Each row is a point on a landscape with many valleys, with its height.
A ball rolls from a point to the lowest of its 2 nearest points, and stops where none of them is lower. Distance is the straight distance between rows; heights are no part of it.
J917: [ 56.1   8.9  -7.0  32.7  11.2  26.6 -23.7  -0.7   3.9  11.1  29.5 -20.3
  -4.8  10.2 -16.6  17.3  -1.9   1.1   9.2 -12.3  24.3  -3.9  25.7  14.5
 -13.4  10.0 -16.0   3.6  18.4 -14.6 -16.4]  (h 553)
J609: [ -0.7   9.4  31.9 -16.5  32.3  14.4  51.4  39.7  -1.3  10.1  -0.3 -10.6
 -16.4 -17.7  -4.8   9.5  -3.5   3.6   1.2  -8.7 -32.9  32.5   0.3   2.3
 -32.6  33.2 -17.0  25.0 -28.3  33.6   1.7]  (h 481)
J194: [ 17.0 -20.8 -10.0  22.7   8.4 -19.3 -44.8 -22.4   8.6 -36.1 -11.3 -10.7
 -13.2  10.7  18.9  12.4  17.4  11.0 -16.6 -15.7  16.6 -23.6  43.0  14.8
  38.6 -35.2 -14.9   2.7 -10.0 -31.3  44.8]  (h 740)
J977: [ 30.7 -25.7  -5.9 -12.9   8.6  45.1  22.2   5.9 -12.0  12.2  -7.3 -15.4
 -18.9   7.4  28.5 -11.5 -25.7 -32.5  -0.7  36.1  14.9  -3.7 -39.6 -26.8
   5.0  38.4   8.6 -24.7  13.7  -4.8   6.9]  (h 422)
J771: [ -7.3 -64.4 -13.4   0.8 -19.3  17.7  -5.3 -37.7 -24.8  31.9 -14.4  40.2
   4.0 -57.3  23.4 -55.3 -11.1 -10.8  32.5  -7.5 -32.7   5.4   4.3 -19.2
  -0.6 -30.4   4.0  12.5  -2.0  15.7   9.6]  (h 729)
J346: [ -7.3  -3.0 -11.9  16.5 -10.5  16.9  17.8  13.0  -9.2  39.7   5.9 -11.0
   6.3 -20.7  38.4  -9.5 -13.0 -14.6   3.8   1.3 -14.8 -26.2 -41.8 -19.9
  -8.1  29.3  15.1   8.0   4.4  -6.0 -33.7]  (h 405)
J487: [ -8.2  -6.4  22.0 -26.8 -23.2  20.8  26.7 -28.1 -16.8  17.9 -19.8  31.1
  -5.5 -13.9 -22.7 -37.5  -5.6 -30.9  13.8  10.0  27.0  23.5  -1.7 -26.9
  -4.3  -9.2  -5.6 -13.8 -16.3  -9.9  -2.8]  (h 443)
J586: [-25.5  -6.0  13.1 -16.8 -19.1 -35.4  -3.1  21.5  36.3  -0.3   2.1  34.5
   4.2  -7.0   9.5   7.1  10.0   1.5 -22.8   9.3  -7.9 -24.8  -2.2 -29.0
  28.4  -7.0 -10.4   8.3  21.0   8.3  15.6]  (h 799)
J635: [  8.6 -16.0 -19.4  19.0   3.0 -16.5  -4.3  44.1   1.8 -11.4   8.7  16.0
  -5.1   9.8  18.0  16.9 -23.8 -23.3 -24.6  14.0  14.0   0.7  -1.1  -7.1
  19.1   7.8  -6.6  -9.9  24.3   9.5  -1.3]  (h 705)
J901: [-13.3  19.5  14.6  12.4   5.8 -18.8 -24.7 -34.8   5.0 -44.3   2.2 -11.7
  -0.5 -20.7  -5.0  16.2  52.0  33.8  15.0 -39.8  18.1  10.9  28.2   9.4
 -13.2 -10.7 -14.9  16.2 -24.8 -31.7  67.4]  (h 209)
J294: [-62.3  -5.5  39.6 -11.1   9.2 -32.2   1.2   8.9   0.8  -6.9  -0.7  12.4
  17.5  27.2 -10.0  41.9   5.7  12.7 -19.5  19.4 -12.9  -4.3 -32.0  14.4
  30.9 -20.7  12.0   9.4   7.4  21.0 -44.7]  (h 535)
J803: [ 38.4  17.4 -16.2 -18.4 -29.3  10.7 -11.2 -36.0  -4.9  -4.2  19.4  11.9
  -9.9 -31.5 -10.2 -36.5 -28.7 -17.6  38.9 -20.3   5.4   5.2  34.1  -8.8
  -0.6   1.9  -9.8  -8.5  -0.8 -19.0  12.4]  (h 353)
J732: [-31.9  -1.2 -15.0 -37.1   1.6   6.1  28.1  33.3  -2.2  -0.6   7.1  -0.5
  19.8  35.1  19.6   7.5 -44.4  -5.9   3.5  25.3 -17.6  -1.6 -29.5  25.2
  23.5  16.3  -0.6 -12.1   4.0  15.9 -60.0]  (h 115)
J919: [-74.8  -0.1 -11.1 -37.2 -27.7 -35.2 -19.3 -16.4  12.4 -26.1  -5.1  23.2
  36.7  32.0  -8.4   1.1  22.5  19.5  19.1   3.5   2.9   1.5 -46.3  39.3
   5.4 -17.6   0.4   5.4  26.6   1.1 -47.8]  (h 561)
J693: [ -2.1  23.2  28.9  27.7  30.1   5.2   5.3  16.3   0.4   3.1  15.9 -32.4
  -9.4 -10.1 -26.3  31.1  31.2  27.9  -3.8 -22.4 -13.1   5.1  13.8  10.4
 -29.8   7.6  11.2  25.8 -28.8  -1.6  26.0]  (h 479)
J315: [-31.8  -2.0 -24.9  -8.6 -22.0 -62.4  -5.5 -23.4  19.4 -18.9 -45.1   8.8
  -0.1 -32.2  24.0  19.3  39.4   9.8  12.5 -15.4  -9.6  -6.1   6.1 -25.8
 -13.9  -5.5  -2.8  20.1  16.4   0.8  17.6]  (h 325)
J964: [ 10.7 -41.2 -11.9  22.9  -5.5  36.4  13.4  17.2 -28.5 -10.2  -4.2   4.2
 -10.9  25.2   9.3 -27.3 -28.7  -9.3  -6.6  13.0  48.4  29.6  28.2  -1.1
  20.9  -1.7   0.6  -9.9  -1.7  -7.8   9.5]  (h 251)
J633: [  8.5  34.6  38.9   3.1  13.5   0.1   1.8  37.0   7.7 -33.5  13.7 -41.6
  24.8  23.7 -23.9  81.2  32.1  12.5 -33.1  20.2 -23.0  -1.1 -43.1  17.2
 -24.7  21.4  -1.1  21.6  -3.3  35.5  19.5]  (h 549)
J765: [ 21.5  11.5 -15.5  11.2   0.7   5.8  -8.2  25.8   2.6  34.0   5.5 -14.8
   7.4   5.5  34.4   2.1 -20.2  26.4 -41.9   2.8   2.5 -56.1 -11.6  -7.5
  22.0 -13.7  25.6 -15.9   6.6   4.8   7.8]  (h 491)
J849: [-21.4  33.6 -24.0  19.8   9.4  -2.8  27.9  38.8   9.9  -9.2  16.5 -39.5
  10.1  18.7  42.0  26.2   4.0  17.5  10.1   8.1 -42.5 -46.0 -48.9   7.1
 -31.7  32.0  13.2   5.9  -5.5   8.8 -13.2]  (h 233)
J520: [-47.3  28.7 -12.5   1.6  12.1  -5.9   2.0  37.9  -3.1 -26.9  20.4 -47.3
  21.4  32.1  28.8  42.5  31.1  21.8   3.7 -10.6 -20.0 -25.0 -53.5  38.8
 -30.8  37.3  18.6  24.0  -3.1   0.6   5.5]  (h 314)
J488: [-26.0  -4.4  18.1  -0.3  -1.1  10.3 -16.1   6.9 -10.0  28.0 -37.6  10.8
 -18.0  13.8  19.4 -16.6  -6.3  18.0  -0.8  23.3  -2.8 -49.2  36.3 -20.4
  43.7 -46.6  13.9 -22.8 -23.4  -1.7  21.8]  (h 264)
J884: [  8.3  19.7 -11.7  -7.8  -3.6 -45.1 -19.1 -15.7  18.3 -27.3 -22.8  -6.6
  -7.0  13.7 -15.8  51.8  40.6  -8.8  -6.9 -15.2  26.0   5.4 -30.3  28.3
 -15.8  20.0 -22.7  16.5  16.8 -15.7  21.3]  (h 488)
J62: [ 32.3  11.6 -45.2  -5.7 -15.6  -3.8 -28.3 -39.4  11.1   8.4   6.9  12.9
 -13.4 -20.3  -0.7  -7.4 -11.2   4.6  26.5 -18.8  33.9 -11.0   3.8  -7.8
  -8.6   4.2  -0.7 -14.5   0.6 -23.2  20.4]  (h 397)
J222: [ 10.5 -31.1  21.7  25.1  -8.9  15.1  -1.7  -7.7 -22.5  20.5  24.0  26.2
  -5.2 -37.1   8.7 -34.9 -22.2  -6.2  -4.7 -21.8  -3.3  -2.9   3.8 -16.0
   0.1  -5.6  26.5   8.3   1.3  -7.0  -9.9]  (h 672)
J848: [  4.5   9.5 -45.5 -10.2 -11.5 -43.7   6.3 -21.1  -1.2  -3.3 -26.7  11.1
 -16.7 -30.1   0.5  26.8  12.5 -17.7  16.2 -24.0  -1.3  -1.0  19.7   0.3
 -22.7  15.3  19.3   4.4   9.2   4.1  -0.9]  (h 384)
J69: [ 33.4 -37.0   1.9  -1.2   2.6  52.3  21.8  18.4 -19.1 -19.1  -5.5 -11.3
 -15.6  17.7  10.9 -30.0 -26.2 -34.6  -6.8  35.2  31.7  23.9  10.0 -34.4
  18.3  24.1   0.4 -26.3  -8.6  13.4  20.4]  (h 347)
J24: [ -5.0 -23.2   0.8 -18.6 -38.6 -19.1  10.6   9.0  36.8  19.1  14.7  31.3
  -7.8 -30.1  11.2 -18.4  -7.7  -7.7  -3.0  17.0 -35.7 -32.5  22.4 -42.9
   9.0  -5.7   5.0  -0.8  12.5   8.3   4.8]  (h 822)
J396: [-43.5  23.8 -46.0 -30.6 -28.6 -34.2  -0.5 -27.5  15.9   2.1 -20.1  28.4
  24.2   5.4  -6.3  -6.8   8.8   1.1  20.3  14.6  13.3   3.6 -42.5  12.0
 -19.9  -7.7  11.8   2.2  23.2 -13.6 -14.6]  (h 507)
J715: [ 14.7  14.7  13.2   1.7  17.8  -4.5   1.5 -14.6   2.0   5.5  -2.1  -8.6
 -17.3 -12.5  -6.6  11.3  15.2  14.8   7.2 -24.6   0.4 -22.7  19.7   5.7
 -13.6   5.6  15.4   7.4 -36.8  -8.9  20.1]  (h 445)
J946: [ -2.7  -9.6 -15.5 -41.8 -24.1   8.3  26.2  16.7  23.9  19.6  18.3  -4.3
   5.9 -13.7  14.4 -10.6 -14.7 -21.7  10.1  49.8 -35.6 -22.1  -2.3 -29.8
   5.7  24.7  -1.5  -3.5  21.9   5.2 -15.5]  (h 836)
J700: [  2.2  -0.8  15.0 -29.9   0.1  -7.7  24.0  -0.6  19.3  19.3  -4.7  11.1
 -15.9 -12.6 -22.7   0.8 -12.1 -10.2 -11.9   9.4 -46.2   4.2  22.2  15.1
 -19.4   9.9   0.6  -1.5 -12.9   9.2 -25.8]  (h 352)
J239: [ 52.8  16.1  -5.9  17.0  12.6   0.7 -23.3   0.8  18.7  -5.8 -11.3 -15.0
 -11.8  16.7 -27.4  30.5  20.7 -14.4  -4.7 -18.0  40.6  11.3 -10.8  31.9
 -10.9  29.5 -36.0   9.1  16.8 -11.7  12.2]  (h 526)
J522: [  3.7  19.4   6.7 -18.3 -29.6   5.4  -9.9 -36.8  14.8 -28.5  13.9  32.7
   1.4   3.9 -33.2 -39.4  -5.7  -9.3  27.5  -9.6  16.1  11.6  32.6 -16.4
  -4.8 -18.3 -20.1  -6.9  -4.8 -24.5  23.0]  (h 303)
J429: [-14.8  25.5  24.3   6.6   2.1  -5.8  -7.8 -56.1  10.4 -26.2  -6.6 -16.5
  -4.7   3.5 -25.0  -2.4  36.0  17.3  29.3 -38.1  -2.0  23.1  38.2  28.4
  -3.1 -37.1   1.4  19.2 -33.2 -36.9  21.4]  (h 156)
J204: [ 28.7   9.6 -38.0  12.3   8.6  22.2   3.0  29.1  -8.4  11.7   1.7 -36.8
   1.9  15.2  28.9 -17.8 -34.3  46.6 -47.8  27.7  11.9 -20.5 -18.7  20.3
  -0.4  -7.8  13.8 -33.5  18.3  -2.9 -12.4]  (h 431)
J431: [-35.9  13.4  13.3 -27.4  -5.7   1.3   9.0 -41.6   3.3  18.8 -43.4  18.5
  -4.7   5.2 -20.0 -16.5  11.0 -11.4   9.8  11.3  36.9   6.0 -22.9 -15.0
   1.1 -15.2 -12.4  -2.4  -8.1 -25.5  -7.7]  (h 366)
J410: [ 18.4 -12.1 -15.9   1.8  11.3  34.5  11.3   1.0 -38.5  21.3 -11.0  -7.3
 -21.0  -7.5 -11.1 -12.3 -35.9 -17.6  -1.3  14.8 -12.6 -13.8  33.0  -7.4
  -5.3  -2.7  32.9 -27.6 -20.4  17.5 -10.7]  (h 478)
J954: [ 13.7  35.4  52.3  -8.5  26.6  14.1 -12.9  32.7   4.3  -4.0  15.1 -24.8
  20.4   5.5 -48.7  55.6  27.3  -0.7   0.1 -31.2   1.1  40.6  -2.6   9.0
 -21.8  23.6 -26.1  17.7   0.2  32.3  39.0]  (h 545)
J46: [-14.3  33.9 -81.0 -22.4 -22.9 -33.3  -9.1 -42.1   5.8   6.0 -16.2  24.2
  12.3  -9.8 -21.3 -17.9   1.7  14.5   7.9  -1.2   4.9   2.6   4.8   0.3
 -19.0 -28.0  22.1 -18.6  28.2  -3.3   3.1]  (h 469)
J306: [ -9.9   6.9 -35.0  41.5  21.9   5.0   8.8  15.6 -10.4  29.2  13.3 -26.5
  -8.2  -6.8  38.1  16.4  -1.5  -7.9   8.5   5.0 -33.8 -59.4 -38.3   7.0
 -31.7  25.2  18.5   6.7   5.4   4.3 -18.8]  (h 323)
J646: [-16.0 -31.6 -12.2 -12.8 -22.7 -17.9   1.7 -25.8  12.9   5.0 -16.2  36.9
 -16.3 -26.4   4.3 -36.3   2.9   9.1  25.6  -7.9 -11.6  22.1  20.9 -21.4
  -6.7 -42.1   9.5  14.7   9.2   1.7   6.3]  (h 751)
J76: [ 17.5 -18.3  17.0  -7.9  -5.7  32.4  23.9 -18.9 -23.1 -14.7  -7.1   5.4
 -16.6  15.7 -23.0 -21.7 -23.0 -36.7  34.0   6.4 -11.1  47.3  76.7  15.7
  20.7 -12.2 -21.2  -8.1 -19.2  11.9   0.9]  (h 563)
J568: [-39.4  -1.8 -17.5 -14.5 -24.6 -27.1 -10.7   2.0  22.8  -1.3 -23.6  45.2
   0.0 -20.8  10.0 -28.1  -2.5  -4.5   0.3  20.9   7.9  11.1  -9.1 -34.8
  24.8 -34.5 -20.3   8.2  32.9 -10.5  26.3]  (h 773)
J755: [-25.4  -0.1  19.1 -10.9 -11.5   0.3 -23.4  10.0   0.8   0.9  -9.6  14.1
 -13.2   3.2 -16.3 -15.6   6.6   3.8  -9.1  12.4  -6.4 -17.5  63.8  -8.6
  59.2 -50.8   0.0 -19.0  -4.3 -15.2  14.1]  (h 88)
J49: [ 38.3   3.3  -8.1  39.1 -10.7   8.2 -17.0   7.9 -13.3  31.2  42.6  -0.5
 -12.1 -11.6 -39.3  -8.4 -11.1  -9.0  -1.9  -7.8   1.7  -3.0   8.3 -11.5
 -25.6  10.1  -0.3   4.2  23.3 -16.8 -24.6]  (h 571)
J759: [-27.5 -23.7 -33.8  18.7 -29.0 -11.0 -18.2  -0.3 -19.6  25.3  -0.9  48.4
  10.7 -16.1 -10.0 -12.4 -28.9 -49.8 -14.5  -2.8  41.9   4.4 -18.2  -5.9
  10.5 -18.7  19.5  -7.5  32.5   0.7 -13.4]  (h 634)
J391: [  9.5 -33.0  -6.2  17.7   3.1 -39.5 -42.2 -14.7   9.4 -30.4  18.0   6.1
  -3.7 -27.7  15.4   7.7  11.8  21.3  15.1 -37.8   1.7  -3.1  20.2  -2.5
  17.5 -28.1   2.4  21.7   3.9 -18.0  26.1]  (h 722)
J6: [ -8.5  25.8  36.8  -6.4   5.1 -18.5   4.5  18.7  29.6 -14.3  -7.2   4.3
  11.6  -8.0 -41.3  36.4  41.3   3.5  14.2 -33.0  -3.9  41.9  17.5   0.4
 -27.0  23.8 -20.1  25.0   4.2  19.7  28.1]  (h 564)
J667: [-16.6  23.3  16.2   3.8 -24.5 -12.4 -28.2 -29.0  10.4 -31.4  -6.0  14.2
 -12.7  12.7 -27.1 -16.3  13.2 -10.3  28.3  -9.6 -10.2   5.6  77.3  -3.2
  33.8 -45.0 -20.3 -13.6 -13.7 -17.8  20.2]  (h 225)
J33: [-10.8 -32.3  46.4 -11.1 -30.7  34.2  10.4 -33.6 -28.8  -8.0   5.7  12.4
 -14.2  -6.1 -31.0 -52.8 -21.1 -52.1  21.4   8.6   8.1  29.6  39.6 -21.2
  21.7 -14.7  -7.8 -15.2 -28.1  -5.4   8.8]  (h 510)
J824: [ 35.4  -3.9  10.3  17.6  15.9  -5.6  -2.7  46.8  16.8  -8.9   5.5  15.4
  -1.2  18.0  37.3  -3.8 -24.4  12.3 -57.8  -8.3  14.2   0.0 -25.1  -9.1
  23.6   9.2 -20.3   7.8  14.1  -4.8  10.7]  (h 708)
J777: [-29.5   7.2 -17.2 -33.2 -48.7   0.6   5.2   3.0  19.1  17.8  26.7   8.3
   9.1   0.9   7.4 -10.9   1.1 -34.0  32.3  30.1 -43.0 -28.4 -15.8   9.6
 -21.3  40.4   2.0  -1.2   7.5   3.1 -39.3]  (h 848)
J941: [ 39.1  25.6  39.1  -5.9  18.8  35.4  23.8   5.7 -21.5  14.3  -7.5   8.3
  -8.9   1.3 -31.4  -3.5 -30.3 -17.1   9.0  -5.6   2.5  29.6  60.0  15.5
  27.7  -1.8  -9.4 -23.9 -18.4  16.1  -6.2]  (h 599)
J791: [ 11.8  27.0  -4.8 -13.6  18.5  18.6  16.0  27.3 -10.2  14.6  -1.1 -22.5
  17.6  45.6  15.9  -4.0 -17.5  25.8 -51.0  15.6  30.5  -2.1 -29.4  31.5
  23.1   7.5  -2.7 -28.6   4.0  -4.9 -33.5]  (h 364)
J837: [-37.1 -46.0  19.4  15.5  -3.7  -9.1 -15.3  30.4   0.9   1.6  -2.7   9.9
  23.9  23.0 -30.1   4.7  -5.6   0.4 -65.6  32.5  42.8  36.8 -17.9   4.4
  30.7 -18.9 -13.3 -15.4  28.7  23.5 -26.6]  (h 226)
J561: [ -6.9   8.1  -6.2 -10.2  34.7  -9.9  -5.0  12.6  16.8 -30.8 -27.6 -24.7
   7.6  64.5  15.1  32.7  20.7  35.4 -43.7  37.8  -5.2  -3.7 -38.3  33.6
   5.6 -17.4  -4.5   3.1   9.1   9.7  -6.1]  (h 624)
J357: [-35.3  12.3  29.6  -7.6  28.0 -11.0  41.0  33.1   8.2   2.9   7.3  -4.3
  15.5   0.5 -21.6  43.0  10.4   9.8   7.5 -11.3 -30.8  46.3 -25.0  30.6
 -31.3  35.5 -12.9  21.9 -14.1  36.1 -36.2]  (h 527)
J716: [ 17.9 -60.3   5.9  22.9 -13.9  22.7  -6.2  -8.1 -38.1  21.0  -2.4  17.9
 -13.9 -50.3  22.5 -60.3 -30.0  -6.5   6.9 -19.4 -35.8   2.8  14.7  -4.4
  24.6 -21.6  30.9  -6.5  -7.5  20.7  -4.6]  (h 704)
J243: [ 66.5  20.9  -6.5  42.7  28.8  20.2 -17.1   8.7  -6.7  -9.4  25.5 -26.0
  -8.0  23.8  -4.7  24.5  -1.9  12.9  21.9  -6.5 -53.0 -24.2  51.9   1.6
 -44.0   0.2  -7.1  -2.3 -16.3  34.3  16.1]  (h 625)
J533: [-30.4  30.8  -4.5  -5.6  -8.5 -27.9  -8.2 -24.5  19.4 -38.5 -31.0 -21.5
  15.5  31.1 -11.5  38.5  61.1  -3.1   8.3  -7.6  28.7 -13.6 -48.2  35.4
 -24.1  26.5  -0.7  20.3  -5.1 -20.0   5.8]  (h 435)
J733: [-41.9 -22.6  36.0   1.1  27.0 -27.1  -5.1  30.2   4.2 -11.1 -14.2  13.4
   9.7  33.2 -22.9  19.0  14.6  19.0 -55.0  39.9   3.8  26.9 -25.4  -4.9
  39.5 -44.9 -28.7   2.8  11.3  13.6 -24.2]  (h 394)
J138: [ 20.8   7.1  47.1 -29.9   5.9  22.9  40.9  -0.6   7.3   6.7   5.2  -4.9
 -25.3 -26.6 -14.2 -28.0 -25.1  -2.6   1.7   0.6 -35.6  15.7  12.1  -7.3
 -15.2  22.6  -4.9   8.5 -29.5  11.1 -16.3]  (h 420)
J844: [ 69.1  21.2  -8.7  28.4  43.2  49.0   6.5  10.0 -16.3   1.8  -4.0 -21.1
 -12.2  35.0   7.8   4.2 -18.3   1.8  35.4  -3.4 -22.4   6.5  34.3  10.2
 -35.0  16.8 -15.4  -4.5 -21.7  24.7  12.6]  (h 612)
J331: [-57.1   8.3 -11.0  -5.6  -3.4 -22.7  -4.5  -6.8  11.8 -14.3 -17.0 -49.4
  21.6  12.0  13.9  41.0  57.8  22.0   7.2  -9.7   0.4  -6.1 -40.9  31.5
 -38.1  29.7  20.7  29.6  -6.1 -21.3  11.1]  (h 377)
J382: [ -2.5   1.7   9.9 -21.6  18.2   3.5  36.3  23.2   7.7  15.0   6.5  11.2
   7.1  12.3  -9.3  -3.7 -29.0   7.2 -21.5  28.2 -26.5  20.7   2.2   2.1
   5.1   8.8 -24.2 -13.2  -2.6  20.2 -54.7]  (h 265)
J172: [  1.9  -9.9   1.9  -9.2   7.1   5.1 -17.4 -28.9   0.9  21.6 -10.6  -9.5
 -12.3 -17.6  27.7 -10.5   5.6  22.9  12.1  -9.3   2.1 -43.9  37.3   4.6
  28.2 -24.3  21.2 -20.8 -24.1 -22.8  27.8]  (h 381)
J728: [ 24.8   4.9 -49.5   4.8   8.5   4.6  -1.5 -17.8 -13.0  15.9 -16.9 -11.2
 -25.2 -20.0 -10.5  11.3  -9.6 -18.9  22.8   0.9 -17.5 -11.8  34.5  12.1
 -36.8  27.8  14.4 -10.5  -1.7   3.4 -13.8]  (h 425)
J404: [-29.6   9.9   6.7 -14.4   2.5   2.6   2.4 -63.1   1.2   5.1 -43.8   0.2
 -18.2  -4.2 -11.4 -33.4  14.0  12.9  28.2 -15.0  19.9  -3.7   8.4   9.9
  -0.4 -36.2  10.5   9.4 -18.7 -38.1  21.4]  (h 258)
J371: [ 45.9  22.6   8.4   7.4  29.2  33.0  11.8  22.1  -5.3   5.9  -1.3  -7.8
 -11.5  26.1  -9.9   5.6 -25.1  -1.8  -1.4   2.2  26.6   4.5  28.8   8.6
  12.3  15.9 -14.2 -18.9 -13.3   7.1   0.3]  (h 583)
J386: [ 17.2  28.4  36.1 -17.7  -2.2 -17.5  -5.8   0.7  49.6 -24.4  -4.5  22.5
   7.1  11.1 -21.5  15.6  33.8  -4.4  27.7 -21.7  13.4  34.0  31.1  -7.1
   0.1  10.4 -63.0  24.0   2.6  14.8  29.5]  (h 585)
J859: [ 15.4  44.7 -57.3 -12.3 -28.9  -9.2 -11.3 -30.2   5.3  26.9  17.4   9.2
   6.7 -19.5 -21.3  -3.4 -12.1  -2.2  16.0 -14.7  26.0 -13.2 -13.6  11.1
 -26.7   3.2  11.2 -17.9  25.6 -30.0  -9.2]  (h 433)
J697: [-26.0   1.6  -7.8 -14.1   0.9  27.8  43.2  37.4 -18.4   1.0 -10.6 -15.9
  25.4  26.8  15.8   1.3 -36.0  -5.7 -18.4  33.8  39.1  12.1 -28.9  36.4
  33.3  11.0 -12.1 -42.4   6.0   9.0 -46.0]  (h 262)
J379: [  4.2  31.6  60.3  20.4  27.4  15.7   5.4  32.8 -12.5   7.8  22.3 -31.5
  18.4  12.2 -45.6  52.7  25.4  16.0 -31.0  11.4 -22.8  15.6 -28.4   0.6
 -37.2  26.7   2.5  15.3 -24.3  22.0  24.6]  (h 514)
J996: [ 24.7 -47.5  -7.7  31.5   1.0  35.6 -18.1 -28.0 -37.8  21.4  40.3 -20.5
   6.2 -45.5  55.1 -49.2  -2.3  -1.9   9.2 -11.3 -18.8 -33.5  -4.8 -37.1
  19.3  18.5  13.7  -2.3 -11.8  -2.3  -1.7]  (h 562)
J408: [ 47.9 -41.1  14.6 -14.9   9.1  23.5  11.7   3.8 -19.8  -4.9  -4.3 -35.7
  -8.2 -23.9  38.7 -26.9 -23.2 -11.5  10.8  -0.5 -12.5  13.7 -38.2 -43.8
  18.7  20.2  17.9 -20.9   3.3  -3.8   2.9]  (h 473)
J409: [ 33.6 -31.7   8.6   2.2   4.4  34.4   3.1 -24.8 -24.3 -17.4  34.3 -34.0
  -8.2 -27.6  33.4 -40.5 -21.7  -7.3  29.4  -7.9  -6.9   4.6  -1.2 -20.3
  20.0  16.1  15.2 -10.9 -21.4 -16.7   2.3]  (h 515)
J399: [-62.0 -16.9  22.0 -22.0  -0.5 -19.0 -15.8  -4.6  -1.9 -17.5  26.8  -2.8
  24.7  37.1 -19.9  25.4   7.1  28.2   4.5  10.3 -13.6   1.0 -45.5  49.9
  13.5 -10.3  22.7  16.1  14.1  16.0 -71.2]  (h 614)
J989: [ 27.7  22.7   2.8   6.3  29.5 -18.5   6.2   6.6  20.7 -10.7  -9.3 -41.9
   8.7  34.6  -8.4  59.5  27.3  27.8 -26.3  11.0 -15.8  -0.6 -18.9  26.3
  -9.1   3.4   7.0  21.0   5.6  15.7   5.0]  (h 584)
J882: [-32.1 -35.7 -28.5  11.6 -13.8 -29.7  -5.4  38.0 -11.6  11.4  -3.1  36.5
   7.0  10.3  -4.5  25.4 -20.0 -43.8 -12.1  10.5  13.6   9.3  -6.4  -1.1
  16.4 -10.9  17.1  -1.9  21.9  15.9 -23.9]  (h 673)
J7: [-22.5   7.2 -25.6  -6.2   4.4 -31.8 -10.7 -39.6  10.7 -31.3 -28.3  -4.5
   5.0 -44.8  17.3   3.1  49.8  20.5  11.8 -35.0  11.6  -5.7   7.1 -13.4
 -26.5  -3.2   0.6   6.7 -13.1 -27.3  46.7]  (h 263)
J656: [ 19.3 -37.7  25.3  43.7  22.7  24.0   6.8   2.6 -28.5  20.9  27.2   5.9
   4.4 -37.4  54.9 -47.5  -7.2   7.4 -17.7 -28.7  -6.4 -18.3 -18.7 -36.7
  10.5   8.9  21.2   4.1 -20.8   5.9   1.5]  (h 619)
J91: [ 10.8 -20.4   0.7  25.2   1.7  -7.5 -20.7 -23.1 -12.4 -16.6  45.2  14.7
  -2.2 -45.5  28.6 -15.4   3.5   1.9  12.4 -47.0   9.2  -5.8   3.1 -19.7
  -2.9 -10.7   9.4  23.8 -11.4 -25.8   5.9]  (h 703)
J411: [ -2.6 -13.8 -23.4  21.9 -29.9  -3.5 -21.5  -6.6 -14.6  40.0  30.2  19.1
   1.5 -10.4  -9.6 -18.1  -5.6 -19.4 -16.5   4.6  22.6   9.1 -31.5 -16.4
 -16.2   4.8   4.5   5.7  34.6 -17.7 -24.7]  (h 598)
J878: [  8.4   7.7  -7.2  14.4  23.5 -13.8  12.3  36.2   6.3 -21.8   2.5 -10.6
  10.9  40.1  45.4  15.5  -4.0  18.7 -36.0  14.0 -12.0 -12.9 -58.6   1.3
  -9.5  -9.0  -8.0   9.7   5.2   7.5  -1.8]  (h 667)
J284: [ 20.0   5.5 -19.5   4.0   8.7  -0.2   6.7  16.3 -13.2  22.5   0.3  -2.3
 -10.7 -10.9  29.5  -2.6 -17.3 -14.8  -5.9  13.5  -7.7 -57.2  10.1 -24.6
   7.7  -9.0  29.4 -21.9 -18.5  11.5   2.5]  (h 538)
J464: [  8.8 -35.6  11.1  38.4  -1.7  18.9  -8.9  17.3 -21.9   5.8  -5.2  13.0
  11.6  21.9 -18.0 -11.5  -1.1  -2.5 -45.0   1.9  56.8  31.4  -4.8  -4.5
  15.8  -3.2   5.2 -15.1  19.2  -4.0  -7.3]  (h 104)
J972: [ -6.1  39.1  13.7 -20.1 -16.3 -31.9 -20.0 -21.4  39.3 -33.7 -11.8  35.1
  10.9   1.4 -41.9 -18.7  11.4  17.0   6.9  -1.1  13.8  36.3  21.8 -12.6
  -1.1 -21.4 -49.3  12.2  22.8  -1.1  12.3]  (h 610)

For each start below, name the point where the ball stops.
J357 -> J732
J759 -> J849
J656 -> J464
J243 -> J849
J410 -> J429
J941 -> J429
